Each row is a point on a landscape with many peaks, with its height.
From any point a climber steps to the highest of the 5 points nearest to it. It stops when none of these is higher. Distance is the straight distance between rows; heights are no part of it.
relu height 428: [104 139 170 137 142 105  88 104 105  91  84 161 141 103  82 126  78 164
 159 149 127 182 136 117 132 166]
lan height 509: [157 109  78 135 145 146 141 145 143 149 165 123  97 122 161 143 167 108
  86  97 127  59 103 149 128 110]
lonon height 557: [120 177 152 132 132 113  79 101 119 102  90 135 140 119  98 123  92 140
 147 151 136 158 134 120 126 148]
Duki height 391: [122 117 116  70  78 141 166 128  92  87 109 107 174 113 125  90 124 125
 161 139 100 207 161 118  80 133]
lam height 543: [ 97  94 173 164 160  96 149 150 189 194 167 132  78 183 128 164 149 127
  80 133 173  78 123 125 186  80]
rilak height 470: [104 178 173 152 151 109  70 102 122 140  91 139 124 129 106 160  77 134
 137 147 131 125 117 108 154 148]
gatuv height 537: [117 165 138 147 155 113  94 116 149 161 131 115 105 155 140 168 123 112
 111 122 154  83 119 129 153 112]
Sitif height 408: [ 91 110 161 114 126 100 133 124 110  83  93 174 154 131  88 110 105 180
 184 147 137 225 144 121 111 165]
lib height 204: [111 171 165 143 152 105  74 104 115 120  91 137 129 127  97 140  77 142
 138 151 124 148 122 113 145 156]
Lak height 522: [125  72 172 170 146 110 177 155 199 180 175 147  83 181 115 145 160 144
  63 142 185  74 148 133 194  80]
mok height 533: [128 180 150 127 139 124  83 105 119 106  93 126 138 125 120 126 104 138
 150 148 137 148 135 115 129 141]
bogen height 415: [120 134 127  89  91 125 146 122 103  78 103 121 166 118 116  87 121 134
 171 145 111 203 172 124  97 140]
karor height 535: [142 177 118 130 132 131  89 110 125 121 121 113 125 123 151 129 140 107
 135 123 127  93 121 144 133 127]
debur height 318: [108  76 108  81  74 111 194 142 100 106 128 148 177 149 130 104 109 148
 199 117 123 230 172 133  70 147]
suzu height 286: [145 151 114 102 115 160 118 117  97  95 110  89 152  96 155 102 133  97
 145 142 100 136 137 123 113 136]
gov height 384: [145 106 103 136 145 127 156 134 166 159 172 136  85 156 155 144 157 117
  88  97 159  47 125 149 151 106]
nomul height 420: [ 99 134 158 118 129 104 110 116 101  86  85 168 150 124  88 121  99 171
 173 156 140 210 150 123 118 165]
vuma height 352: [153  85  96 140 137 136 174 150 163 153 181 140  88 149 151 136 162 118
  65  96 141  47 116 150 144  99]
dudo height 417: [120 129 141 157 149 107 122 135 177 176 158 124  81 174 134 158 150 115
 100 119 172  65 116 129 168  94]
zive height 463: [116 145 130  95 102 122 120 109 109  79  89 122 166 115 113 106 115 148
 159 149 137 190 164 124 105 149]
Dus height 319: [102  82 116  75  76 108 196 143 111 102 133 153 182 157 131 111 120 157
 197 119 123 242 165 131  78 151]
rus height 512: [ 70  99 180 149 153  93 101 122  89  98  88 197 126  88  77 147  70 186
 169 157  99 197 131 108 142 167]
goti height 386: [145 128 120  91  97 160 147 125  87  94 106  80 170  89 133  88 129 109
 149 143  88 164 145 117 100 123]
rel height 519: [110 153 147 161 154 106 102 126 166 185 143 117  95 160 127 163 126 115
 111 123 155  67 111 129 157 102]
Bokil height 534: [150  73 131 150 138 120 183 149 190 161 192 152  80 170 131 135 171 142
  52 118 172  56 142 138 168  90]
nezib height 372: [152 139  94 138 138 150 116 130 132 131 147 105 113 116 162 130 154 101
 109 110 117  71 113 143 129 119]
degil height 558: [114 182 148 161 147 107  74 110 146 152 109 119 117 153 125 159 110 119
 124 135 141  97 117 124 147 122]
Noko height 305: [159  58  98 151 127 146 188 155 163 156 189 157  81 135 133 129 157 132
  48  90 141  53 119 138 154 112]
ledu height 577: [ 96 171 163 170 157 108  69  99 132 167 106 137 119 133 106 170  73 126
 128 140 127 109 112 113 157 137]
folel height 578: [100 159 173 157 149 106  72 101 113 134  93 150 130 121  97 157  61 148
 135 152 116 133 127 104 152 157]
vulug height 375: [116 184 156 144 150 111  73 100 136 134 102 122 124 139 116 154  95 128
 134 140 140 119 122 111 145 140]
tizib height 514: [137  59 173 176 136 115 188 150 193 171 183 150  95 181 112 134 153 151
  54 154 180  76 153 137 197  92]
mufav height 390: [133 120 116  87  76 149 161 126  85  90 112  98 175 108 122  85 131 113
 159 140  91 192 162 115  93 130]
Pefa height 602: [109 175 152 155 153 103  77 107 148 154 120 121 116 143 122 162 103 120
 122 138 145  99 113 117 145 133]
Sek height 525: [141 188 137 132 137 128  84 105 125 114 108 110 133 129 129 138 120 116
 140 141 136 120 135 130 132 140]
lukun height 314: [107 115 133  85  98 111 154 125 107  85 104 150 167 136 107 100 121 155
 180 136 132 220 170 131  86 154]
fuzes height 414: [129 129 132 152 148 108 130 130 175 166 165 131  88 166 144 156 152 118
  93 117 161  65 117 142 152  97]
Gezuk height 539: [163 118  89 136 132 184 121 147 107 134 146  91 124  79 164 124 162  92
 122 113  85 101  76 129 117 116]
nezat height 338: [109  90 113  75  71 113 185 138  95  95 114 147 182 143 126  94 110 141
 180 129 115 228 173 124  74 141]
Tis height 579: [ 93 172 163 164 153  99  85 114 156 177 118 123 110 151 115 179  95 121
 115 134 143  91 109 109 156 120]
bubi height 353: [150 123 114  94  89 172 142 136  92 110 113  75 167  87 141  87 140  99
 145 134  74 163 130 110 104 114]
Mavuv height 321: [100  99 122  76  83 102 182 146 112  94 122 165 173 145 119  99 118 159
 197 133 138 237 170 135  89 154]
ferok height 597: [ 90 155 170 170 149  93  99 127 159 193 129 124  95 169 124 173 103 116
 105 132 149  80 109 116 169 108]
Rabam height 467: [156 149  93 126 126 162 118 132 109 116 130  89 134  99 161 118 153  97
 130 120 103  97 116 139 122 116]
buked height 371: [166  72  72 151 137 176 156 158 125 167 165 130 106  92 141 131 156 120
  66  82 101  79  50 135 122 121]
kote height 273: [144 140  97 130 141 138 115 130 144 141 152 121 112 131 170 142 157  92
 110 106 130  65 119 151 133 110]
Keru height 374: [150  77  86 143 136 140 179 152 162 160 183 141  86 128 139 140 153 119
  57  87 133  46 109 139 143 109]
Renum height 517: [128 181 143 120 127 119  88  98 115  95  97 123 142 126 123 121 113 135
 144 142 138 157 141 128 124 145]
zirud height 484: [143 176 133 118 130 129  94 102 118  95 100 106 142 119 129 116 121 115
 143 148 129 135 139 127 124 135]
num height 528: [161  99  73 139 135 179 142 143 116 151 158 115 112  92 157 120 163 109
  98  91  96  76  69 141 120 116]
zimil height 518: [154 106  78 142 135 165 140 149 143 153 162 116 106 110 163 136 156  97
  94  89 113  61  91 148 130 110]
lasa height 292: [100 109 145  97 110  94 141 130 107  85 105 157 165 140 104 111 121 175
 187 138 141 231 160 129  92 162]
mimo height 8: [ 92 109 171 123 135  97 109 132 104  90  93 179 148 116  83 125  90 182
 181 157 126 225 136 121 125 163]
pilu height 536: [176  98  83 138 132 188 133 149  95 151 137  91 129  83 152 122 163  97
 108  96  85 104  55 126 117 118]
Nodo height 551: [ 94 151 177 160 147 102  87 100 107 122  93 164 127 108  82 149  55 152
 145 159 105 156 122 101 143 167]
mude height 459: [149 160 104 128 143 142 102 118 142 136 137 109 111 133 152 143 145  94
 117 109 123  75 117 140 132 117]
gib height 169: [ 90 111 163 131 146 107 103 123  99  93  84 182 140 108  72 127  83 171
 176 152 122 209 139 112 125 169]
Nena height 471: [157 158 100 121 123 146 108 126 111 111 123  87 135 106 158 123 147  99
 133 123 114 106 130 135 122 124]
ropav height 575: [134 178 131 144 153 113  86 108 147 144 127 113 113 143 142 154 122 108
 128 127 145  87 109 126 145 122]
Mudu height 387: [127 107 110  81  67 154 177 135  87 108 107  95 168 109 127  80 121 107
 154 137  77 201 155 103  86 123]
nir height 532: [140 154 117 144 154 123 112 129 159 154 157 123 101 148 153 147 145 107
 104 107 142  61 116 142 148 107]
mefo height 389: [118 100 110  66  62 136 196 128  89 101 114 118 185 128 120  83 113 123
 172 134  92 216 169 115  77 137]
fatu height 544: [104 162 170 155 144 103  82 102 110 114  90 160 129 112  90 148  69 157
 152 157 116 162 126 103 146 162]
lita height 407: [108 128 151 102 118 108 126 119 119  71  95 147 159 123  98 102 108 165
 169 150 144 212 160 130 103 159]
manu height 399: [ 88 100 152 104 118  94 141 132 104  97 101 171 153 138  95 108 109 182
 193 138 146 241 150 129  98 165]
puzu height 299: [149  82 110 145 140 127 173 144 176 157 184 154  84 146 141 143 171 130
  61 101 152  46 127 141 148 101]
vunen height 331: [110 182 160 151 153 110  72  96 125 128 101 128 127 128 106 150  82 133
 133 145 133 121 120 108 148 146]
zutiv height 510: [131 152 126 145 153 111 107 130 165 168 143 123  94 162 143 155 150 115
 104 115 160  60 116 145 157 108]
resi height 464: [156 159 103 125 137 151 112 123 123 121 137 101 134 105 159 126 147 101
 127 125 115  89 120 139 125 117]
gabof height 594: [134 180 120 138 142 128  81 110 134 127 122 108 116 141 145 146 134 113
 125 130 147  93 126 142 136 123]
giz height 427: [104 146 157 123 125 117 108 112 104  86  88 147 149 116  93 112 102 166
 160 157 143 190 152 117 112 157]
Tavo height 504: [161 131  95 124 128 172 125 139  98 121 130  84 136  85 161 124 157  93
 123 117  85 104 100 127 118 121]
desut height 238: [157  65  74 153 132 164 167 168 130 164 173 135  96 106 138 127 153 126
  55  77 108  78  55 131 124 127]
kib height 320: [102 106 142  94 104  97 162 138 113  91 110 176 179 147 106 108 114 177
 199 135 139 241 160 131  87 156]
Tilo height 590: [117  91 116  71  61 140 191 135  87 112 117 108 178 125 124  88 113 122
 163 134  93 219 160 108  74 123]
zoron height 621: [113 171 157 129 142 109  79  95 110  98  87 143 141 122 100 127  92 148
 151 156 139 167 138 114 127 160]
Fize height 381: [136 138 125  85  92 151 142 120  92  81  97 100 162  94 127  87 131 117
 153 146 107 176 157 127  92 134]
Rivod height 304: [111  73  97  78  70 113 202 145 103 115 137 152 179 164 134 105 101 154
 195 117 120 237 164 138  69 154]
puba height 469: [107 144 169 126 139 111 100 109 110  88  83 163 141 118  87 116  89 168
 155 160 132 189 132 114 127 165]
vuru height 223: [112  86 115  71  56 133 196 137  92 106 118 120 177 138 131  88 108 133
 178 118  91 225 163 118  69 137]
Tovin height 595: [166 112  94 129 126 189 131 150  96 151 136  81 136  76 152 112 165  94
 119 121  77 122  68 125 122 115]
dumes height 449: [147 135 100 136 144 125 121 137 156 144 156 120 103 138 159 149 156 112
 104 105 138  56 122 147 144 109]
sime height 424: [143 118 109 144 156 123 141 143 168 163 165 128  90 156 148 145 161 116
  83 108 149  53 119 143 147 103]
gan height 511: [124 102 139 152 147 116 143 153 191 173 166 138  82 172 136 150 160 127
  83 115 168  56 127 139 167  92]
tusok height 385: [122 122 122  71  81 128 164 126 103  80 110 120 169 116 123  86 118 133
 166 141 119 203 173 122  80 134]
biki height 600: [114  95 165 163 158 110 159 150 194 185 176 133  86 171 127 148 152 136
  87 130 173  66 137 133 180  77]
befez height 488: [126 159 143 103 115 125 113 105 107  81  98 115 158 114 115 102 118 134
 148 151 137 167 158 123 107 141]
vufug height 492: [156 148  93 129 139 156 110 130 117 132 131 102 120 105 165 126 160 105
 123 121 105  82 114 140 128 126]
Dekob height 491: [152 171 118 123 130 145  98 114 116 115 120  95 131 120 151 124 147 102
 129 131 127 105 124 138 120 128]
Dat height 521: [171  84  73 144 138 183 144 155 111 158 159 118 107  89 153 128 155 104
  86  86  98  85  58 134 119 123]
Fomir height 523: [161 128  83 129 130 166 121 141 120 138 149 108 123  99 165 128 169  87
 108 107  96  79  90 137 119 116]
modu height 580: [ 99 176 164 161 152 104  72 108 148 165 106 124 118 141 111 169  74 123
 120 146 137 105 111 113 154 133]
bag height 332: [157 151 111 109 108 165 122 128 100 104 118  83 147  87 148 103 146  98
 139 131  94 126 131 130 115 119]
zabil height 312: [168 124 101 110 116 183 128 132  95 111 116  79 145  76 152 100 153  91
 133 125  76 129 105 124 115 117]
fumug height 559: [123  89 169 163 153 115 165 146 194 172 179 146  80 183 125 144 166 140
  70 132 183  69 143 137 185  87]
lobaf height 538: [147  63 160 161 140 124 190 154 197 172 180 156  89 174 114 128 162 150
  49 129 173  60 154 139 184  92]
Sanep height 524: [ 92 132 178 147 149 102  86 102 102 104  88 182 137 104  75 133  76 181
 159 161 116 187 127 110 137 162]
dinu height 489: [148 118  92 143 140 141 143 137 152 153 168 130  88 136 156 149 165 102
  91  97 139  57 113 147 131 107]
fus height 500: [104 145 152 158 155 100 105 131 174 185 146 118  93 166 138 172 137 118
 102 127 163  70 116 129 161  99]
zifa height 520: [129 109 131 153 146 117 147 145 178 171 178 139  86 167 134 152 159 129
  80 116 169  52 131 144 165  89]
vilo height 376: [147 150 122 100 100 146 124 115  99  86 104  86 161 105 134  88 135 112
 152 145 109 154 156 126 106 137]
nolur height 439: [158  86  74 143 132 162 163 157 146 156 176 132  95 112 150 139 160 118
  65  83 112  55  93 143 129 115]
Vilir height 566: [142 167 111 129 144 122  96 119 142 136 136 115 116 138 148 146 147 109
 126 119 137  73 117 137 139 112]
fas height 337: [161  61  77 148 134 163 171 158 145 159 184 141  93 110 136 138 160 124
  45  80 114  65  84 131 131 122]
Sive height 445: [144 170 122 115 118 139 106 119 110  98 111  96 153 105 141 112 129 110
 151 144 127 136 143 130 117 139]
zab height 377: [ 91 102 155  98 114  96 144 137 113  96 103 167 152 136  93  99 114 177
 185 139 142 232 156 129 101 166]

For each start below, name the point where the climber stops.
dinu: Tovin
zab: zoron
manu: zoron
lasa: zoron
resi: Tovin
fas: Tovin
suzu: Tovin
lita: zoron
